Points on a hilly landscape, in no order, each with its height.
A climber steps from a point to the highest of its 2 nearest points, and stops where none of them is higher. Distance is the straight distance between rows; heights are no part of it.
Q179 (h 5.47): [  0   4   3  -1  27   4   0  -3  30   5 -29   6  15  19  30  15 -14 -16
  -2 -17 -25  -5  25  -2 -12 -12 -22  -2  -9  25   1]
Q166 (h 2.98): [ -4 -12 -23  -9   5  -9  -5   4  29  -1  25 -22   4  32   5   2  -1  -5
  10  -8  -1  -7 -44  -6  30 -21   5   6   5 -10  13]
Q381 (h 4.03): [ 22 -17  10  -2  10   3  -6  12  30  14  13 -28 -11   9  22  12 -23   6
  11 -13   5  -9 -13  -4  28 -58  -2  -7 -13  17  12]
Q920 (h 4.18): [  6 -36  22 -15 -10 -13  11  38   0 -11  17  -9   2   4 -11 -42 -14  19
  25   2  -3  18 -28  21   9 -35  11  -5  24  -3 -28]
Q46 (h 3.17): [-19 -14  28  -9  11  10  27  16 -14 -31  43   3   1  26 -15 -35  30   7
  -1   3   6  20  10  14 -29 -36   4  15  -8 -32 -39]
Q303 (h 5.40): [  4 -24  49  -5  16 -28  -6  34  -9  -5  13   9  27   0 -25 -34   2  -8
   3  -6 -42  20  24  10 -11  -6   2 -22   7  -8 -31]
Q855 (h 4.63): [  7 -14   8  -3   1 -26 -40  37  -6  34  29 -35  -5 -16 -12 -18  -4   5
  24   4   0 -12 -34  10  -9  30  23 -28  11 -13   0]
Q618 (h 3.05): [-11 -24  27 -18  47 -24 -10  -5 -21 -20  15  -9  13  24 -14 -34  27 -28
 -19 -24 -12  14   5 -10   2  19 -11 -24 -20 -17 -13]
Q676 (h 2.39): [  8 -15  29  -2 -14 -21 -16  50 -23  36  -1  -9   2 -32 -19 -19  -4 -14
 -20  10  -2  -6  -7  15 -18  22  -1 -33  12   9 -17]
Q882 (h 1.41): [ 23 -30   1  13 -15   9   5 -29  -8 -19 -29  10 -10 -32   8 -11 -42  14
   6   8   8  11  49   7  14   2   2 -13  16  48  -8]
Q819 (h 5.77): [ 12  23 -20   6  -6 -23 -16 -41  -1 -15  -3 -23 -34  -8  21   3  -8  21
  20   1  23 -14  23   7 -21   0  -3   7  -7  -9  23]
Q114 (h 5.48): [ 11 -11  38   7  30   5   4  30  19  30  12 -29 -25 -22  -9  -3  14  15
  -3  12  12  -4   7  38   2  -8  -1  31 -13 -17  -5]
Q350 (h 1.47): [ -6  36   0  14   9  24   4  18  12  33  -6  20   2  -8   7  20   4 -15
 -22  -8 -20 -10  32   4 -23  29 -12  -1 -12  10  -3]
Q818 (h 4.82): [  4  21  -9  24  11  -1 -30 -31  18  -2 -45   3  -3  18  41  40 -22  10
  -3   0 -10 -19  18 -12  -2 -10   5  -2  -6  18   5]
Q756 (h 2.67): [ -1 -10  -5 -29  21  11  17  29  13  -4   4   8  53  41   8   2 -16 -30
  -2 -22  -6  -5 -45 -25  30 -29  -4   1  12  20 -12]
Q580 (h 2.00): [-32  -5 -40   1 -18   2   7 -19   4 -14 -13  18  14   5  10  23 -14   4
  15   9  14   3 -49 -22  29   0   2   1  18  10  41]
Q832 (h 3.76): [-18  -7   6  -3  28  15  24   9   3  12   0  -8   7   8   4  -1   8 -18
 -26 -11   3   2  -4   9   5   7 -29  -5 -22  -2  12]
Q436 (h 2.04): [ 28 -35  24   8  13  14 -12 -22   2  -7 -31  13   7   3  20   5 -31   2
 -11 -16  14  10  -2 -26  51 -35  18 -19  -6  38  -6]
Q476 (h 5.43): [ 21  28  -9  21  -4   5 -31 -12  22  21  -2   5 -15 -13  17  18  -5  11
 -10  -4   1 -15  25   2   1  -2  19   2  -4   2  15]
Q544 (h 4.83): [ -4 -15  19  -6   8  14  37   5  -3  -5 -29  14   8  -6   4 -13  -5 -13
  -1 -12 -22  17  45  19 -19  -3 -32 -12  -7  29 -24]
Q408 (h 5.29): [  4  19 -26  16  -6 -14 -12 -16  27   7  11 -27 -36 -10  13  14  -8  22
  26   6  12 -23   4   8 -12  -3   0  19  -5 -14  39]
Q773 (h 3.20): [ -1  -1  14  15   4  -7  -8  32   1  40   3 -22 -35 -44 -12   0   2  15
  -4  14  44 -11  -5  34  -7  18 -15  -2  -8  -9  12]
Q797 (h 3.35): [-21 -18 -10 -12  35  20  36  12  10   5  -1  -5  27  37   9   0  13 -36
 -18 -14  -5   8 -15  -8  13 -13 -32   1 -21  13  -1]
Q936 (h 3.16): [ 36  -8   4  22 -15   8 -27 -16  -7 -19  -5  21 -12 -27  -1 -13 -15  34
  -7   4  -3  11  37  -1  21  -6  30  -3  19   5 -19]
Q812 (h 3.22): [-11  38 -20 -12 -28  -6 -14   7  18  16  -6  26  15  -7   8  20 -10 -14
  17   8 -31 -11  -3   3 -16  20  10  -1  25   8   9]
Q803 (h 6.28): [ -5   0  12 -13 -34 -35   3  18 -13  -6   7  10  18 -11 -31 -23  -7  -9
  35  19 -42   4   1  10 -33  15  13 -16  30 -16  -8]
Q29 (h 2.57): [-27   0 -28  10  -2  -5  11 -16  25   5  -9  -2 -22  -7  13  18 -18  12
  25   5  11  -9 -21  -1 -12  -3 -20  -4  16  25  47]
Q204 (h 2.54): [ 11 -15   2  16  -5  27   9 -43 -30  -6 -24  15 -15 -19   4  -7  -4  11
  -9  -1  37  16   3 -18  24   0   6 -17  -9  18  16]
Q488 (h 2.41): [  1  13 -14 -16  30   4   0   9  24 -15   7   0  37  62  23   9   3 -29
   1 -22  -7 -14 -30 -17  17 -38   6   5   2   8 -17]
Q150 (h 2.23): [  5 -15  -2  -1  -2  -1  13 -41 -37 -35 -20   7 -16  -5   4 -19   3   7
   7  -7  28  15  14  -8   4   8 -14 -12 -11   1   5]
Q403 (h 4.30): [ -3  -8  -1  -2  -8 -18   7  16  11  16  24 -19 -16  -4  -3 -16   1  24
  41  11  -6  -4 -18  29 -10   8  20  20   6 -27  11]
Q775 (h 3.91): [  2  25  -5 -19 -45 -19  -8  -7 -44 -17   0  27  14 -11 -25   0  13 -21
   3  16 -15  -1  -5 -22 -34  22  16  -9  18 -18  -7]
Q694 (h 4.95): [ -8 -20  39  -1  19 -35 -13  44  -2  14  24 -11  23   8 -23 -30   6 -12
  20   8 -39   7  14  17 -32  17  21 -13   3 -14 -32]
Q565 (h 2.44): [  2 -26  10   7  16   2   3  27  -9  22  17 -25 -16 -19 -29   0  13  10
 -22   3  39   3 -34   7  31  11  -2   3 -11 -18  14]
Q889 (h 0.48): [-29  10 -10  12 -10  12  34  24  -6  12 -11   9 -10 -30 -12  16  -9  -5
 -13   9  16  -1 -21   3 -15  30 -37  -2  -2  13  29]
Q7 (h 3.50): [  5   0  -1   8 -11 -17   6  22  -3  24   6 -18 -31 -38 -16 -11 -15  25
  10  17  31  -7  -6  27 -22  20 -11  -2  10  -4  13]
Q976 (h 2.64): [ -1 -17  13  12  -2 -10 -11  54  -7  30  -2 -19   0 -34 -10  -3  -2 -16
 -22  15  17  -1 -37  15   1  22  -4 -23   8   9   1]
Q187 (h 4.59): [ -1   6 -21  14   6 -20 -26 -36  12 -15 -35 -21 -12  31  36  37 -12  23
  14  -4   0 -28  10  -9  17 -30  13  -7  -9  11   9]
Q56 (h 3.47): [ 12  -7 -14 -22   6  -4 -11  12  18  -6  28  -9  10  40   9 -18 -10  -3
  24  -6  13  -7 -45 -10  13 -46  18  -4  19  -7  -9]
Q604 (h 4.57): [  7 -17  33  -9  30  -4  -1  -5  13   1  19 -33 -22  12   4  -9  15   6
  12  -7  -3   5  30  28 -13 -32  -8  17 -20 -13 -19]
Q153 (h 3.46): [ 29  14   9  18 -28  12  -5  -6  -9 -18  -2  32  -3 -29 -19  -7   0  32
   0  13 -21   3  44  -3   2  -1  28  18  21  -7 -28]
Q480 (h 3.18): [ 12  14  -6  10 -20  19 -12 -14 -31   8 -19  29   2 -23   4   6   2  -6
 -31  -2   7   4  16 -28   8  21   6 -24   0  15  -2]
Q478 (h 1.11): [-37  23 -31 -11  -7   1 -13   3  16  14   6   3  32   6  -8  25  16 -41
 -15   0 -12  -5 -21 -25   1  36 -20 -13  12  11  11]
Q956 (h 4.21): [-21 -16  -1 -11  23  -8  10   6   0  11 -13  -8   3   0   2  -6 -11 -17
  -4  -8   9  -1 -10   4  -3  20 -40 -30   3  16  26]
Q726 (h 5.53): [ 20 -13   7 -18  19 -34  -2  -8  27 -13   7 -48 -39  15  37  -7   3  -5
  29 -22   8 -15  23  12 -11 -48 -14 -22  -4   3 -11]
Q702 (h 0.35): [-36  10 -11   5  10  -5  21  14 -18  17   1 -15 -11 -23 -15  11   2 -17
 -23   7  26  -7 -11   8 -38  47 -52  -9 -16   4  14]
Q799 (h 1.56): [ -2  44  -7  27  17  16   5  11  34  31   3  11  -5  -4   6  28   9  -3
 -10   0 -19 -13  35  14 -21  17   1  23 -16  -2   6]
Q61 (h 0.87): [-19  17 -18  -7 -38   6  17  12  -8 -11 -24  42  37   8  -7  22  -1 -43
   2   9 -31  -4 -23 -12  -5  27  -1 -12  27  13  15]
Q11 (h 2.97): [ -9 -12   4  -9  24  14  13  28  17  14  16  -6  43  33  -7   7   0 -23
 -15 -16  -8   6 -47 -11  30 -10 -19  10 -11   5   0]
Q289 (h 1.59): [  2  43 -12  18  -3  30 -23  -2  -8  16  -3  27  33  10   9  30  19 -19
 -44  -4 -24  -7  20 -26  11  25  23  10  -5  -8 -16]
Q334 (h 3.13): [  3 -25  31 -12  25  25   6  29  11  24  27 -33  -2   0   5  14   6  -1
 -19   5  41   6 -39  20  25 -51  -4  18 -16   0  -7]
Q375 (h 3.89): [ -1  -1  -2  -1 -14 -18  19  11  -8   6  13 -19 -35 -18 -18 -20  -7  24
  33  18  21  -6 -23  33 -20  25  -1  31   4 -19   5]
Q942 (h 6.33): [ 21 -32  19 -24  26 -13  -3   3  24   6   0 -38 -28   7  25  -6 -10  -3
  15 -14  10  -6  17  20  -9 -59 -25 -15  -3  27 -12]
Q900 (h 2.18): [-10  22 -28  -7  22  11  20  -8  27 -22  10 -13  14  68  30  10   9 -24
   8 -12   0 -10 -15  -5 -13 -42   0   9  -6   6 -17]
Q600 (h 5.12): [ -1   6 -13  11  27  -7 -25 -10  33   5 -27   3  -4   3  36  22 -21 -10
   3 -12 -12 -13  15 -10  -4  -5 -12 -21   1  29  23]
Q985 (h 5.04): [ -5  -4   3 -13 -16 -26 -32  28  -4  34  17 -14  -9 -22  -8 -13 -19  -1
  28   6  -7  -9 -22  15 -18  29   8 -22  26  -1  10]
Q850 (h 3.39): [ -1 -10  12 -17  24 -32 -36 -14 -20 -35  15  -2  11  20  -6 -34  21 -11
  -4 -19  -6  13   1 -18   4  16   7 -13   1 -30 -10]
Q159 (h 2.05): [ -2  -3  -4  -2  -3  -4   0 -51 -50 -49 -20  13  -9  -1   0 -15  21  11
  -7  -4  37  18   9 -23   0  14  -1   0 -18 -16  -8]
Q647 (h 1.48): [ -9  35 -25   1 -18  10 -36  -1 -17  13  -3  19  35   8  -2  29  28 -26
 -40  -4 -17 -12   0 -38  18  29  20   2  -3 -10 -10]
Q662 (h 2.19): [ 10   2  -1   6  -2  -3 -12  13  -9  19  33 -24 -19 -14 -35  -8  11  10
  -8  10  29   1 -27  -2  23  33  10  10  -3 -31  23]
Q679 (h 2.16): [ -4  11  -7  -2  30  -4  -4 -21  12  -3  24 -35  19  34  -8  -2  35 -20
 -31  -9  -8  -4   8 -13   8  22  -1  26 -26 -32   1]
Q161 (h 4.70): [  2   5  15   0 -25  -3  40  11 -41 -22   6  22  -4 -11 -48 -15  16  -1
  -3  13  -6   4  -2  -7 -19  13  -1  11  -3 -31   0]
Q267 (h 1.30): [-16  22 -12  -4 -17   6 -13  20 -15  30  17  12  29  -4 -14  12  26 -37
 -33  -1 -29  -7  -3 -26   0  31  -5 -10   0   3   2]
Q196 (h 2.02): [-25   2 -24   2  -3  17  28  11  12   7  33 -16  11  25 -13   5  17  -1
  -5  10   4   2 -37   5  17   2  -6  37 -14 -27  12]
Q164 (h 1.71): [  7   3 -22  -7  -8 -20 -49 -13  -1   4  23 -13  -3  -3   1  -2  -3   4
   9   5  11  -7 -29  -3  14  26  21 -13  10 -21  23]
Q680 (h 2.66): [ -6  17 -11  28 -17  28  27 -38  -4 -11 -37  31  -5  -8  26  16  -9   7
  11  14   5  -3  20  -3  -7  11   4  16  -8  29   7]
Q501 (h 5.02): [ 11 -22  47  -9  43  -4   1  13  15  26  13 -44 -14  -5   6  -1  23   9
  -5   0   9   1  11  34  -5 -26 -15  15 -28 -18 -15]
Q92 (h 3.32): [ -9 -21   4   7  15  34  31  10   5  18  -4   4  -6   2   7   8  -5   6
  -9  -8  15  14 -10   7   9 -18 -20   4 -15  16   5]
Q672 (h 6.14): [ 12  -8  39   1  25   8   4  22  -9   9  17  -4 -17 -26 -26 -13  26  10
 -18   7   6   4  19  15  -2   6   5  13 -13 -29 -18]
Q298 (h 1.78): [-19  -3  -9   7   6  14   8  12  26  17  29 -35  19  24 -36  11  21  -3
 -14  -4  10   2 -51  -9  39  16 -10  22  -8 -22  18]
Q514 (h 1.80): [ 22 -30  10 -14  18   8   9 -17  -5 -18 -34  21  14  16  21 -10 -20 -10
   7 -11   9   7  13 -19  24 -30  -5 -21   9  47 -19]
Q834 (h 2.28): [-27  -2 -16 -13  -4  17  44  24  -2  -7  27  -6  20  37 -14  -5  22  -9
  -4   5   2  10 -39   9   5  -9  -1  23 -12 -17 -12]
Q163 (h 1.67): [ -1  37  -5  15   4  15  22  -3  37  10  -5   6   5  14  23  13   2   8
   9 -12 -35  -9  31  23 -15 -13   3  40 -18  -8   3]
Q457 (h 4.10): [  8 -26  21 -18  12  -3  -8  -3  13 -23  28 -15  -9  18   2 -28  10  16
  18  -8 -11  10  33  22 -20 -43   3  18   1  -7 -31]
Q48 (h 4.35): [ 21 -24  -8 -15  24 -37 -29 -14   8 -20   5 -25  -2  32  23  -2  -1  -4
   9 -25  10 -18 -23 -27  31 -44  13 -14  10  -2   2]
Q428 (h 2.88): [  1  10 -12  23 -27  32  41 -27   3 -12 -22  19 -24 -10  11   0   2  27
  25   9  22   0  24  13 -10  -6   4  27  -8  14 -11]
Q406 (h 3.42): [-15  40 -21 -30 -56 -20 -18  -1  -8   1 -21  33  24  -6   3  22  -6 -24
   9  13 -31  -9   2   0 -32  16  18  -4  24  11  -7]
Q128 (h 6.81): [ 18  -5  26   2  16   3 -12 -13 -10 -23 -14  25  15  -2   8 -12   2  -8
 -23 -14 -19  13  29 -13   8  -2  10 -12  -2   5 -22]
Q121 (h 3.83): [ 13 -23   2 -21  21 -30 -30 -13  -6 -29  14 -15  -2  25   4 -29  10   0
   7 -26  -2  -2 -21 -17  26 -12  11 -16   9 -17  -2]
Q921 (h 4.58): [  5 -15  26  -7  17 -28 -41  46  -3  28  28 -41  11 -15 -17 -23   4  -8
  10   3 -25  -3  -6  14 -25  38  29 -19   1 -14 -23]
Q645 (h 3.75): [ 17  31   6   8 -45   7  -4  13   3   2   1  38  15 -15 -18  -3  -7  13
   5  17 -46  -4  27   3  -6   8  36   6  23  -8 -21]
Q441 (h 1.55): [-22 -18 -15   1  -8   8  12  10  23  11  16 -12  25  15 -34  14   3 -13
  -6   3   5   5 -66 -18  49  24 -26   4  12  -4  27]
Q653 (h 4.26): [  3  29   1   0 -33  -2  21 -13 -42 -27  -3  35   2 -10 -35  -1  13 -15
   0  19  -9  -1  16 -24 -33  18  14  12   5 -31  -7]
Q414 (h 5.27): [ -7 -11 -10 -12 -23  -3  26  -4   1  -4 -20   1 -13 -12   2 -15 -19  21
  32   6   0   8   0  25 -15  -6 -21 -10  12  19  13]
Q454 (h 5.51): [  1   5  40  -1  12 -12 -11  17 -33   0  32  -4 -17 -26 -40 -22  29  -5
 -22   2  10   5  27  -6 -20  30  10   3 -15 -40 -22]
Q351 (h 4.64): [ -9 -17  -5 -15  15 -12  24   9   9   1 -15   0   7   6   5 -15 -18 -10
  21 -13  -9   0  -2  14 -13  -2 -28 -19  11  21   4]
Q917 (h 2.63): [ -9  -1  10  12   4  29  54  10  -9   3 -24   6 -30 -35 -17  10   5  16
  -1  10  48   9  23  23 -16   4 -27  18 -15   7   3]
Q883 (h 1.99): [-24  17   3  -3  26  -8   6  -3   2  -8  24 -13  19  26 -12 -16  31 -20
 -23  -2 -33   1  14  -5  -8  31   8  19 -25 -37  -8]
Q418 (h 1.29): [ 24 -16  -5  -1 -20   1  12 -23 -20 -17 -21   5 -17 -41  -6 -16 -28  12
   2   4   1  10  58  17 -16  18 -10  -9  11  31 -12]
Q380 (h 1.69): [  6  43   5  15   3  12 -24   4  -2  -5   7  22  25  10   4  10  24  -8
 -29  -3 -43  -3  33 -17   5  17  36  19 -11 -27 -22]
Q720 (h 5.67): [  1   1   7 -17 -41 -26 -17  32 -18  12  20   6   8 -22 -27 -29 -13  -1
  29  22 -21  -4 -19   9 -17  22  22 -15  33 -14  -3]
Q964 (h 5.85): [ 15   5  10   4  32   3  -7 -22  15 -12 -34   2  19  31  40  15  -2  -8
 -11 -26 -20  -6  33 -14   5 -25   1   6 -27  18 -19]
Q349 (h 3.61): [ -8  28  -6 -19 -59 -14 -17  -7 -32 -20 -31  42  23 -13 -11  18   1 -16
   3  16 -31  -4  10 -14 -32  13  17 -16  27   6 -14]
Q464 (h 4.76): [  2   3 -17  -1 -19  -9  -7  -7  27   5  22 -19 -24   3   9  -3  -8  31
  39  10   1  -8 -20  14   5  -8  14  21  10 -17  22]
Q392 (h 2.99): [-28  34 -38  -7 -22 -11 -12   7  34  22  13   5   6  -5   7  21  -9  -3
  31  20 -18 -16 -29  12 -22  31   0   6  27   3  31]
Q205 (h 5.81): [ 38  24   6  26  15  22 -32  -6  16  22   4   6 -17 -10   9  29   0  19
 -23 -10  10  -9  29 -11  24  -7  30  10 -15  -9   4]
Q492 (h 4.67): [  2 -21  17 -16  25   0  14  35  20   5  20 -32  -2  28  11 -19 -11  -4
  14  -3  20   4 -26  38 -11 -45   2  -4   1   9 -29]
Q907 (h 1.68): [ -1  18 -13  -7 -19 -11 -24 -31 -31 -38 -17  16   3   1   3  11   3  17
  -1   9   4  11  -7 -12   2  20  23  -2  17 -13   4]
Q233 (h 2.68): [ -8 -11  12 -13  17  22  31  13  -8  -5  35 -16  -6  26 -12 -15  31   1
  -2   1  21  14 -17  15  -1 -23   0  18 -14 -22 -22]
Q60 (h 2.89): [-11 -18   8  26  11  -8  -6  40  -3  33  -4 -23 -22 -50  -6  -2   3  -3
 -26  20  47  -3 -39  22 -10  28 -20 -12   0   7  15]
Q49 (h 5.26): [ -5 -18  16   0 -21   3  35  17 -32 -22  13  18  -2  -5 -26 -21  20  15
  -3   6  -7  13 -10   0   0  -8   5  10  -3 -29  -6]
Q864 (h 3.54): [ -1   5 -14   8   1  16  -8 -22 -11 -11 -25  16  18   7  19  11   0 -16
 -21  -5   1   5  -2 -21  26  15   0 -17  -6   8  13]
Q567 (h 7.05): [ -6  24  -8  -6  11 -18  -1 -11  -5  13  12 -19 -20 -21   4   3   0  -8
   5  -6   7 -11  22  15 -44  31 -23  -1 -15  -7  17]
Q88 (h 2.81): [-31  29 -39   8   1  -6  -7  -2  36  13  -4   5   0  -4  16  28 -14   2
  14  17 -15 -15 -20  -3 -26  22 -17   5  16  20  45]
Q967 (h 4.34): [ -1   5 -27   2  -2 -27 -32 -49 -13 -28 -27 -22 -24  23  20  27  -2  27
  16   2  23 -17  -2 -15  18 -10  17  -4  -8 -14  16]
Q309 (h 5.56): [ -5 -23  15 -16 -36 -34  -2  12 -25 -39   5  30  22  -8 -34 -29   1  -1
  26  14 -35  12   5  -3  -6 -12   4 -15  33 -10 -15]
Q438 (h 0.77): [ -6  14  -1  11 -35  17  19   5 -17  -4 -20  44  27  -1  -9  12  -3 -27
  -8  17 -30  -3   0 -13  -8  21   5  -8  13   6   9]
Q523 (h 5.41): [  0 -29   7 -20  22  -5  20  20  18   8   1 -39 -19  22  15 -16   1  -8
  19  -5  19  -1  -5  36 -24 -37 -27  -9  -7  17  -9]
Q872 (h 5.01): [ 29   5  -2  17  -2   1 -26 -10  33   9  -4  -3 -13  -6  24  11 -26  21
  14  -1 -12  -3  20  14  11 -22   9   3   6   9  19]
Q663 (h 3.87): [ -9   8 -15   1  21   6  -3 -13  12 -12 -16  12  37  33  12  17   7 -21
 -21 -15 -12   5 -15 -23  28   7  -5   3 -13   1   2]
Q886 (h 5.18): [ -8   5  10   1  16   4  19   1  24   5 -34  13  17   8  17   3 -16 -15
   5 -15 -32   5  44  24 -23  -8 -29  -2  -6  34 -15]
Q682 (h 5.09): [  2  40 -23  18  -6   4 -27 -11  25  10  -4  12   1   1  22  23  -2  17
   6   1 -14 -15   9   0   4  12  21  23   6 -18  16]
Q857 (h 6.01): [ 13 -21  31 -11  18  -6  -5  12   1  -9   2  14  20   5  -6 -29   5  -6
  -6 -14 -33  21  10   0   3 -10  -2  -7  -1  -1 -22]
Q973 (h 3.53): [ -1 -16   0  -7 -12  18  49 -17 -18 -17   2 -10 -24  -3  -6 -23   6  24
  15   6  22  11  34  32 -22 -23 -14  13  -7   8 -25]
Q670 (h 2.73): [ 22   4  -4   9 -10   2 -59 -21 -16   3 -28  23   5  -9  14  11 -15  17
 -26  -2   9   1  -1 -30  32   4  37 -26  16  10  -2]
Q136 (h 2.25): [ 14 -18   8  25  -1  26 -18 -21   1  16 -21  22   0  -8  19  22 -33  10
 -19 -11  15  10 -18 -35  52 -18  27  -8  -2  34  15]
Q668 (h 1.87): [  0  -4  -4 -11  -3 -13 -28 -57 -50 -53 -23  13 -11   7  -4   1   6  26
  -1   7  30  12  -3 -25  10  19  24  -8   0 -23  -6]
Q738 (h 4.33): [  8   7  -9   8 -25   9   6   6  14  -8  -1  28  13   3   6  -7  -9  19
  18   3 -34   8 -14   3  15 -19  32  25  17 -17  -2]
Q712 (h 2.37): [-14  13 -24   5  26 -13 -19 -24  38   6  26 -54   6  29   0  10  20 -18
 -12  -5  -2 -10 -11 -12   1  25 -18   7 -18 -18  14]
Q182 (h 2.50): [ 12   4 -15  16  -6  15 -41 -11   3  24  -9  16   5 -14  13  28 -25   8
 -26   1  16   3 -11 -32  35   3  23 -24   8  15  14]
Q168 (h 2.74): [  8 -36  31  -2  38  15   5  14  -4  25  14 -35 -17 -13  -7   2  15   5
 -36  -4  46  10 -27   8  40 -19  -8   6 -18  -9   9]
Q461 (h 4.52): [ 30 -14  -4  -3   3  -9 -20 -17  26  -5 -13 -16 -12   2  32   6 -27  18
  18 -14   4  -8   2   0  15 -55   5 -10   5  19   5]
Q99 (h 4.91): [ 11 -12  -6 -12  22 -31 -13 -13  18 -14   5 -46 -23  27  30   3   2  -9
  16 -26  17 -18  -1 -11  14 -40  -6  -8  -9  -2   0]
Q617 (h 1.49): [ 17   6  -7 -14 -37 -18  -8 -28 -38  -7 -14   8  -8 -46 -16 -16 -25   5
   3   5   1   6  43   2 -30  20 -12 -16  17  22 -20]
Q787 (h 1.93): [ -6  -7  12 -34 -32 -41 -24  10 -61  14  -4  -2  -1 -31 -31 -26   2 -28
  -1  -4 -19  -3  15 -20 -41  17 -17 -36   7  10 -22]
Q243 (h 1.70): [ 14   1   6 -26 -36 -34 -24 -19 -51   2   4   6 -21 -39 -21 -23   2  -8
  -4  -1  -2   8  34 -14 -37  19 -11 -19   9   6 -30]
Q52 (h 2.62): [ -4 -13 -10   0  25 -18 -14  -2  34   8  29 -54   9  38  10  15  12 -18
  -1 -12  -3 -15 -26 -10  19 -10 -10  17 -19 -12   7]
Q214 (h 4.36): [-17 -24  17 -23  16 -11  43   8 -12 -13 -22 -10  -2   1  -8 -26   5  -9
   9 -14   2   7  29  37 -38  -8 -44  -9 -10  21 -24]
Q941 (h 1.85): [ -6  18   8   5  16   6   3   9   5   2  16  14  13  10  -9  -2  25 -11
 -16  -4 -36   1  14   2   0  13  11  27 -19 -32  -9]
Q280 (h 1.52): [  2  17 -28  -4 -16  -4 -30 -29 -22 -17   3   3  -9  -4  -4   8   7  17
  -2   9  24  -7 -16 -18  20  23  26  11   8 -34  21]
Q693 (h 1.97): [ -9  19 -23   4  14  21  20 -10  37  -3  17 -24   5  48  32  28   7 -19
   0  -6  -5  -9   3   0  -8 -47  -5  25 -27  -7  -9]
Q786 (h 4.15): [-11  17 -18  11   7  14  -1   3  29   0  -8  19  42  31  19  24  -7 -16
 -14  -2 -37   0 -20  -9  22  -2   7  23  -9   1   6]
Q71 (h 1.81): [-17  26 -27  15  10  23  24  -7  39   3   6  -7  -3  28  30  23   6   2
   8   1 -11 -20   9   9 -11 -24  -6  37 -18  -5   7]
Q566 (h 7.07): [ 19  -5  13   5   2  23  -9  -6 -10 -21  13  21  -6   6  -3 -11  23  27
 -15  -2   1  14   4 -16  28 -12  31  20 -11 -22 -14]
Q697 (h 6.26): [ 29  13  12  21  16  28  -7 -20   4  -2  -5  19 -14  -9   9  12  10  18
 -15   2  10   7  26 -10  29  -8  27  24 -20 -13  -5]
Q592 (h 3.57): [ 17 -12  26  -9  25  26  -1  23  21  23  26 -27 -12  11  15  19 -14  10
   2  -8  20   0 -25  10  16 -72  -1  11 -15  12  -4]
Q499 (h 0.62): [-10   1  -4  12 -24  19  34  13 -17   5 -18  26   1 -13 -14  10 -12  -4
 -12  16   0   4 -13  -4  -3  19 -17 -16   7  12  22]
Q547 (h 5.91): [-10  12 -14  -8 -21 -21  15 -10  13   3  -5  -9 -17 -18   1  -9 -24  17
  46   3  -2  -3   4  29 -40  15 -21   9  11   6  23]
Q239 (h 6.27): [ 15   4  16   5  28  -3 -20 -19   2 -22 -35  13  20  15  18  -2   3  -4
 -17 -10 -26   6  54   2  -6  -4  10  -9  -9  17 -30]
Q681 (h 4.75): [  6  31 -20  25 -14  25   3   4  20   8   4  29   5   2   9  20  -1  13
   3  13 -22 -11 -11  -4  20   2  25  39   5 -20  10]
Q424 (h 6.07): [ 11 -20  23   8 -13  13   0   6 -26 -27  20  26  -6  -6 -26 -23  16  17
 -13   1  -5  23  -1 -11  21  -6  12   5   1 -31  -4]
Q790 (h 1.95): [  1 -11 -16   1  -5 -11 -25   7  -1  18  31 -22   4  -8 -23   0   9  -3
  -6   0   8  -1 -37  -8  30  37   4 -13   9 -19  20]
Q949 (h 4.01): [  8  18   0   5 -37   3   7  18  15  -1  -2  37  23  -5  -3  -7 -19  11
  17  12 -55   0   1  13   1  -2  21  16  24  -5  -6]
Q542 (h 3.96): [ 13 -18   7 -24   9 -12   2  30  17  -4  28 -11  13  36   3 -30 -12  -2
  35 -12  -5  -3 -35  11   4 -41  15  -4  19   6 -27]
Q528 (h 3.15): [  0   9 -13  -1 -22  18  51 -26 -14 -20  -5   6 -24  -5  -5 -14   9  25
  27   7  20   4  22  16 -22  -9  -3  32  -4  -4  -6]
Q190 (h 2.56): [ 14 -14  28  18  -1  27  26   9 -37  16 -17  14 -28 -40 -26   6   7   0
 -33   7  42  10  24 -11   7  16 -19 -24  -8  13   1]
Q512 (h 2.95): [ 41   0  12  18  -7   7 -51 -21  -7  -2 -10  17 -10 -26   5  -4 -11  30
 -21   0   5   6  22 -13  28 -13  29 -20   7  11  -3]
Q919 (h 6.34): [ 15  12  -5  -3   3 -11  -7 -33 -16  -2   5 -18 -31 -21  -2 -10   2   9
   8  -6  32   0  28  12 -28  15 -16   1 -17  -9  19]
Q905 (h 2.35): [  5  -1  24  12   4  26  49  18 -33   1 -22  14 -21 -32 -39   0  17  -4
 -23  11  29   7  26   9  -3  19 -22   2 -16   2  -4]
Q615 (h 0.98): [-43  16 -28 -22 -22  -6 -10   3   4  -9 -20  30  46  17  -3  42   8 -43
 -13   3 -18  -8 -29 -25   3  39  -9 -19  28  21  12]
Q861 (h 4.41): [ -3  27 -17  25   5  25   2   6  38  18   6  17  27  20  12  39  -8  -1
 -17   5 -20  -8 -22 -19  33   8  12  32  -6  -2  11]
Q412 (h 2.15): [ -1  -8  17 -18 -23 -17 -12  28 -47  18  -4   4   5 -24 -31 -19   3 -19
 -17   6  -6  -8   0 -12 -19  16 -16 -43  14  15 -12]
Q910 (h 1.75): [-30 -11 -24   2  -8  11   8   4  20   2   3   6  20   2 -13  21 -13 -10
  -4   8  13   8 -65 -26  42  17 -15  -5  18  18  41]
Q200 (h 3.93): [ -9 -17  13 -11   0   1  49   5 -24 -19 -10 -21 -10 -10  -9 -27   8  13
   5  -1  26  16  23  38 -33 -12 -29  10  -9   5 -22]
Q710 (h 3.62): [-10  -7  13  -5   6  18   6  -8   2 -36  31   3 -10  21   3 -29  23  17
  10  -4  -2  15  34   8 -29 -32   7  25  -8 -29 -38]
Q266 (h 2.52): [-30  19 -21  42   2  21  18 -51   1  -3 -39  24 -10   3  35  38 -11   6
  -1   9  16 -11   6 -15 -11  11   2   4 -13  35  19]
Q475 (h 2.84): [ 19  -5   9  13 -13  26   9 -13 -30   5 -11  18 -21 -38 -12  -2  -2   8
 -20   3  33  12  26 -17  13  17  -3 -25  -4  15   9]
Q559 (h 2.90): [-14 -14  16  14  16  20  40   8   7  16 -14  -5 -34 -23   0  12   0  19
  -7   4  40   5   2  31  -3 -13 -27  14 -16   7  12]
Q701 (h 1.58): [ 18 -26   9   8 -10  10   2 -17  -6  -6 -39  21   1 -12  14  -9 -27   0
  -3  -5   4  15  27 -15  14  -3  -2 -34  15  42  -1]
Q999 (h 2.24): [-28 -18 -32   6 -15   3  15 -23   8  -4 -12   4 -15  -6  12  16 -26  14
  20  11  31   5 -42 -18  23 -16  -4  -8  19  22  49]
Q95 (h 4.87): [ -4 -37   6 -19 -26 -21  17  24 -13 -29  10  13   9   0 -20 -43  -4  12
  32   7 -21  13 -15   7  -2 -22   6 -14  30   2 -19]
Q51 (h 6.46): [-13  26 -26  -3  -3 -24   0 -21   8  14   4 -14 -20 -12   7   9 -17   6
  27   9   8 -15   9  16 -47  27 -32  -5  -3  13  28]

Call two points neighbours if one is among the 2 nearest of the other. Go from one point of each pair to the other, from neighbour to neighbour, staying as high as possible. Name the lowest point that can't be avoided.
Q567 and Q128 | Q967
Q179 and Q475 | Q905
Q803 and Q942 | Q542
Q179 and Q803 | Q921
Q566 and Q672 | Q161

Where does a climber stop that starts at each point below?
Q799 | Q832
Q428 | Q179
Q441 | Q672
Q787 | Q567
Q375 | Q567
Q280 | Q566
